A landscape with many valleys, sampled at points; each row gives a point and its height.
A ball rolls from a point to the lowest of its 2 nearest points, and stops where none of them is lower. Distance is the straight distance between rows; heights are no part of it.
q_333 height 4.30: [ -2 -17  30  13 -15  49 -19 -58  30 -37  -2   8 -13  12  19  54   0  -1
  -2  15 -17  10  -5   7]
q_114 height 2.80: [ 51  10 -26 -38  -7 -12  14 -20  -8   9  -9   8   1  34  44 -13  21  11
   8  17   8 -25 -48 -24]
q_469 height 4.28: [ 20 -45 -22   3   7   8   6 -10 -13   8   3  10 -32   1  15 -28  -2 -11
  16  -2  45  24 -18  -8]
q_317 height 5.41: [ -3 -30  47 -35  43   0 -14  -4  -2   7  20   2 -49  29  -9  11  20 -37
  36  -8  10  47  26  -7]
q_762 height 4.68: [ 33 -25 -39 -18 -20 -17 -18 -25   7  12 -16  15 -19  16  20  -3  -2 -32
  32  18  66  39 -16 -13]
q_855 height 3.59: [ 20 -20 -29 -20  34   8  20  -9 -18  -9  12  -5 -20  49  18  18  33   4
  20   6 -14 -22 -42 -29]
q_960 height 4.57: [  0 -10 -52  21  43  25 -28  39  -7   0  26  27 -14  29 -10   2  41 -21
 -22 -18   2   4 -22  22]
q_383 height 4.43: [-31  -3  25   8  16  27  10 -16 -27 -32  36  19  19 -10  -5  20 -23 -21
  11  17 -44  -6  -4 -16]
q_298 height 3.81: [-17 -25  13 -25 -24   5  -1 -18   7  18  -3  -4 -32  12 -27  11 -13  -7
  50  -3  34  56  40  11]
q_886 height 2.56: [-39  -1   2  30  11   9  42   9 -17 -25  28  -8  -3 -36 -11 -52  -9 -23
   3   2 -20 -15  22   3]
q_199 height 2.97: [ 11  -8  19  24 -11  -4 -21 -34  27 -24 -10   5  -9 -20  38  -1 -41  22
 -18 -18   7 -18  -6 -24]
q_268 height 5.00: [ 15 -25  23 -24  25   8  -9   5  -5   4  24 -25 -20  10 -13  -2  16  -6
   9 -24   2  14  14   8]
q_58 height 4.07: [-11 -23  25 -16  -5  17  16 -35  -4   9 -20 -33 -20 -37  18 -17   8   5
 -22   8  -4   7  40  16]
q_525 height 1.95: [ 11   2  -3 -37 -18  -2  24 -17 -19  38 -23 -20  30   7   1   3  -2  23
  17  27 -19  -4  -1  -4]
q_498 height 4.32: [  0 -24 -14 -21 -51   8   4 -30   4  21 -17  15  -8  20  -5   9 -15 -15
  46  15  39  45   4 -21]
q_551 height 4.34: [ 11  14 -20 -38  61   0  21  21 -26  27 -33 -18  -1  26 -26  35   9  40
  15  -2  -5 -19  10  24]
q_710 height 4.79: [ 10 -10 -49  26  24 -11 -15  23  -5  -5  27  50 -23  33   4 -17  17 -38
 -22 -22  18  -5 -33 -19]
q_396 height 2.79: [-20  -5  -7   3 -12 -28  28  39 -10 -16  16 -28  -2  15  -4 -60  14  14
 -16 -31  -4 -43  -4   8]
q_991 height 5.59: [ 19  31  15 -12   2 -33 -41  37  20 -23   0  21  34  42 -35  42 -19  19
  20 -11   7   3  -8  -5]
q_60 height 2.38: [ 41  15  -3 -28 -28  -9  13 -24 -12  16  -9 -21  33   9  27 -26  36  18
 -14  21 -19 -46 -39 -23]
q_985 height 1.29: [-15  60   4  37 -21 -18  18  36 -10  13   0 -20  32 -23   1 -19 -19  24
 -33 -12 -31 -45 -21 -10]
q_863 height 5.61: [ 16  -1  11  16  32   4   2  -7  -3  26 -16  25 -18 -25  16 -24   4 -29
 -27  12   1 -17  16  -9]
q_532 height 6.19: [ 12  29 -27 -13 -18  46  10 -14 -33  12  12 -34 -26  15 -20  37  10  25
  51  -5  55  34 -26  17]
q_771 height 4.29: [ 21  20 -24 -12  13 -29 -39  51  44  -3  -1  21   5  23 -49   5   4 -19
  27 -14  40  22   5  25]
q_779 height 4.25: [  4  11  -4  -3 -44 -11 -42  22  33  -5  22 -20   8 -24 -14  -6   2  43
  24 -47  46  28 -11  13]
q_400 height 4.66: [ 23  -2 -31  33 -42   8 -43 -42  37  -1 -20  19 -11 -26  39  -5  24 -27
 -55   2  10   3 -31   9]
q_999 height 2.81: [ -3 -25 -35  14 -37  25  28 -15 -19  20   0 -10  14 -13 -10  -7   7  -8
   7  21  -6  13 -18   6]
q_187 height 3.52: [  0  12 -13  14   4 -20  22  25 -11  10   1 -14 -19   6   4 -75  29  -2
 -36   2 -11 -46  -4 -25]
q_696 height 3.84: [ 20 -28  12 -26   9 -16 -22 -24  36  12 -15  26 -25  28   9   4  16 -21
   8  14   7  25   9 -13]
q_644 height 0.54: [-38 -32  -4  -2   1 -15   0  24  -1  -3  12   8 -15  36 -21 -49   8 -29
   0   2 -15   6  34 -21]
q_728 height 3.98: [ -8 -18  26  13 -34  43  -2 -48  27 -25  22 -28 -16 -21  -4  30  -4   3
  21  -7  -8  26   1  21]
q_348 height 3.99: [ 13  -1 -43  34  -5   3  21  19  -4 -11  33 -12 -15  -6 -11 -67  52  -6
 -27 -12 -15 -43 -25   1]
q_643 height 4.99: [  9  34  20 -26  33 -30  26  41 -23   8 -12 -31   9 -11 -31  27 -27  51
  25 -19  31  -1  18  40]
q_543 height 5.74: [ 29  34  -1 -28  19 -13 -35  17   5  -3   0  39  18  50 -22  59 -17 -14
  33   1  25  39 -24   2]
q_615 height 2.07: [  3  26 -24   7 -39 -33  22  37  -5  31 -18 -24  30 -28   8 -30 -15  44
 -16  10 -14 -42  -4 -11]
q_215 height 2.70: [ 25  -1  37 -31  27 -18  15 -17 -13  31 -33  -3   5  -2   9 -11 -16  22
  10  25  -5 -22  24  -9]
q_201 height 4.13: [ -3  19  -6 -23  49  -4  25  31 -37  27 -24   5   8  35 -27   7  31  20
 -12  20 -42 -30  16   7]
q_32 height 1.81: [-39  -7 -12  16 -13 -25  23  24 -12 -32  24 -11  -5  38 -26 -42  22  -4
  15  -9 -38 -15   2 -15]
q_329 height 2.82: [ 11  -7 -45 -14 -34   2   2  31   4  31 -14   0   8  15 -23  -7  14  12
   3  19  32  31   0  22]
q_190 height 3.03: [-17  37  21  43  18 -21 -30  10  14   4 -16  42  18  -1  -3  23 -38 -21
 -44   2 -20   1  21 -26]
q_568 height 2.12: [  4  -8 -29  -6 -54   3  25  11   0  31 -11 -23  21 -25  -6 -20   2  28
  -4   3  25   6 -10  18]
q_191 height 4.35: [ -1 -12  21   4  44 -15   8  34 -24  -1  15 -28 -18 -10  -5 -31   0   8
 -11 -29   8  -6  26   2]
q_295 height 3.70: [-44  38 -33  29  25   4  14  33 -31  -1 -12  18  35   2 -20  26 -34  33
 -10   5 -26 -27   0  -5]
q_979 height 4.78: [ 17  24  20   1  24  -1 -55  43  25   4  26  10  37  27 -31  54  24 -37
 -29  10 -14  15  -1   3]
q_627 height 3.94: [ 11  13 -35 -24 -31 -16 -39  48  33   2  -2   7  20  -8 -28   4  14  18
  33 -19  53  33 -18  26]
q_595 height 4.33: [  3 -12 -32  21  14  27  -8  33 -15  11  27  -8 -11  -3 -16 -33  40  -8
 -35 -19  -5 -17 -23  26]
q_247 height 3.40: [-22  52   5  32 -14 -13  -5  25  -7  12 -19  24  48 -15 -10  32 -43  12
 -23  11 -34 -14  15 -15]
q_553 height 2.85: [-19 -12  30   6 -34  -4 -11  -8  31 -23  17 -31  -4 -15  14  18   2  31
 -16 -36 -24 -14  16  25]
q_641 height 1.06: [ -6   4 -15 -30 -32   4  32  14 -28  29 -18 -49  30 -17 -21 -12   9  38
   1  21 -13  -7  20  28]
q_804 height 3.18: [ 42  -9  -7 -27  -3 -16 -20 -33  14   6   9  28  -4  30  47   8  10 -31
  19  15   1   0 -52 -37]
q_623 height 2.41: [-39   6   4  52  -2  -2  -4 -10  20   2  -6  25   2 -28  -2 -13 -21 -27
 -24   0 -10   3  20 -27]
q_311 height 5.27: [-30 -16  18  17 -42  42  25 -64  22   1 -35  -3  -5 -55  39  -4  -5  29
 -12  30 -11 -19  19  31]
q_961 height 3.54: [-17  -5  15   9  16 -35  31  35 -25 -16  -3  -7   6  -9   6 -43 -35  20
   9 -11  12 -17  24 -17]
q_489 height 4.91: [ 13  -1  11  36  20  11 -26   4   6   1  43  17   5  26  -2  18  24 -50
 -36  -3 -23   2 -20 -15]
q_823 height 5.87: [ 11  13 -31 -17   0   2 -19  10  -8   8 -16  19   4  43 -42  58  -8  11
  61  -6  33  47  -9  11]
q_134 height 4.62: [ 36  29  10 -43  61   3  20  32 -24  21 -26 -11 -21   7 -37  30 -14  27
  36  -5  31  20  22  31]
q_77 height 3.89: [  6 -20 -31  -4   7  15  26 -18 -24   3  -4  20  -9  28  15  -8   2 -19
  14  24  19   0 -44 -21]
q_995 height 4.17: [ 20 -11  -5 -17   4  -2 -30 -32  62  -4 -34  42 -40  26  46  -1  44 -42
 -13  12  15   5   3  15]
q_232 height 5.12: [  8  -8  -9  24  -4  21 -23 -46  11  11 -24  34  -7 -30  21  25 -40 -11
 -21  23  18  19 -11   8]
q_636 height 1.84: [-28  -5  56   3 -10  -5  20 -19  -3 -35  16 -48  11 -28  13  11  -7   6
 -27 -30 -31 -28  16  14]
q_98 height 3.37: [ 29  -5  -9 -42 -17 -12 -29   8  28  28 -12   2 -10  11 -12  -2  21  -1
  15   0  32  32   7   2]
q_103 height 3.26: [ 21  -3  13 -24  29 -16   5   1 -21  10   2   9  -7  41   8   1   7  10
  11  17 -24 -12  -1 -27]
q_840 height 3.22: [-24 -17  56  -8  20  32  29 -42 -21  -9  12 -39 -13 -54  10   2   1 -11
  -7   0 -22   4  33  19]
q_140 height 1.07: [-43  -6   9  27   0  11  27 -14  -9 -33   8  13  -4 -60  22 -43 -48 -12
  19  21   2 -11  14 -22]
q_564 height 5.37: [ 23 -27  13  10  26  23 -22 -41  23  25 -19  19 -35 -28  29   3  -2 -17
 -27  10  20  -1   2   4]
q_420 height 1.90: [-20 -33 -20  15 -12   7 -11   9   9  -6  41   5 -20  20 -27 -25  12 -24
   9 -20  -3  16  -1   0]
q_699 height 4.49: [ 25  21 -13 -21  18 -26 -53  39  42  -2  -8  37   3  24 -17  21  37 -44
   2  -6  12  27 -17  11]
q_270 height 3.97: [-42  10  40  -7  10   9  47  -4 -48 -44  24 -16  34 -13 -10   4 -20  -1
  28  12 -51 -23   4   3]
q_535 height 4.42: [ 18  -9 -32   7 -31 -11 -44 -37  47 -21 -16  33 -25   1  47   1  14 -44
 -15   4  20  23 -12  -6]
q_160 height 3.51: [ 28 -17   4 -21 -17 -10  -4 -62   9  13 -26  15   4  18  42  -9   4 -21
   8  40 -11  -5 -13 -41]
q_910 height 3.93: [-47  40 -17  -8  37   6  29  37 -46  -7 -20   1  30  17 -28   5   0  18
   0  24 -53 -21  14  -4]
q_746 height 6.02: [ 11  21 -53 -10  -7  24  -2  12 -33   5 -11 -13   2  10 -30  63 -14  37
  35  -3  35  34 -32  19]
q_388 height 1.87: [  0   4  38  33  33 -10   7  -6  -4 -26  12   5  -3 -30  35 -10 -33  17
 -24 -40  -7 -24   1 -16]
q_516 height 1.01: [-62  -5  16  34  -3   6  15 -11  12 -20 -20   2 -10 -58  23 -32 -30  -4
 -19   2  -6 -13  45   1]
q_82 height 3.48: [-24 -17  14  -2  14  34  45 -10 -24  -5  30 -26   6 -34 -15 -16   9 -18
  -1  10 -27   3  20  24]
q_715 height 3.57: [ -3   1  14 -12 -58  -9 -39  -1  45 -28  -3 -34  -3 -14  -4   6  24  33
   1 -33   8  19  11  27]
q_539 height 2.77: [  7  14 -10  16  -8 -39   8  35 -11   0  -6  13  30   0   9 -23 -20  41
  -7  -9  16 -32 -14 -17]
q_971 height 4.72: [-10   3   4  25  45  17  -8  13 -33 -12  33  31   8  28  -9  16  -6 -32
 -17   6 -35  -8  -6 -25]
q_758 height 3.16: [-64   4  44   4   5 -15  38  10 -23 -29  17 -39  28 -19  -2 -13 -31  -4
  -2 -13 -39 -21  41  -2]
q_664 height 3.39: [ -3 -38   0   8 -50  19  22 -36   9  -6  16 -23  -4 -30   2 -10  -9   0
  35  15  -6  25  -6   4]
q_386 height 3.69: [ 24   1  21   6  27 -20 -17 -17   2   5 -17  23   4 -10  17   6 -42   8
  -7  -6  27  -2   8 -20]
q_872 height 4.75: [-29 -16  28  -2 -29  -6  44 -44   6  -2 -38 -37  -4 -49  31 -26 -15  14
  -5  20 -23 -22  43  12]
q_885 height 4.16: [ 17  19  21   4   2   2 -22 -11  14   8 -28  12  13 -15  -1  43 -28  18
 -25   0   1  -7  19  11]
q_62 height 2.98: [-15 -44 -12  -9 -21  10  12  17  -1   5  19 -21 -18   3 -43 -18   3  -4
  29 -20  26  42  22  10]
q_203 height 4.87: [ 28  -1 -16  35 -14  35 -45 -38  22  -2  -6  16 -25 -30  37  38   3 -23
 -44   4  38  21 -23  26]
q_37 height 4.64: [ 16  13   6 -17  15   7 -62  34  52   6  28  20  11  30  -4  30  62 -53
 -23 -10 -13  20  -5   9]
q_486 height 1.88: [ 12  41   1  17 -20 -17  15  -4 -14   8  -3  -5  34  -5  26 -10  -1  17
 -24   9 -34 -51 -39 -25]
q_248 height 3.95: [ -3 -16  28 -12   4  14   2 -66  16  -8   0   1  -4  10  21  29  -5 -11
  14  18 -14   7   0 -27]
q_276 height 5.35: [ -2  16   4 -14  14 -11  -9  46 -16 -17   5  -6  18  24 -28  28 -19  51
  15 -22   9   7  -3  18]
q_747 height 0.30: [-12  24  54  36   8  -7  24  15 -16 -41  36 -33   5 -45   8  -9 -20  16
 -26 -42 -32 -40   1  -2]

For each start below, name the point where the ball stops.
q_489 -> q_747
q_762 -> q_641
q_248 -> q_985
q_710 -> q_644
q_746 -> q_516
q_532 -> q_516
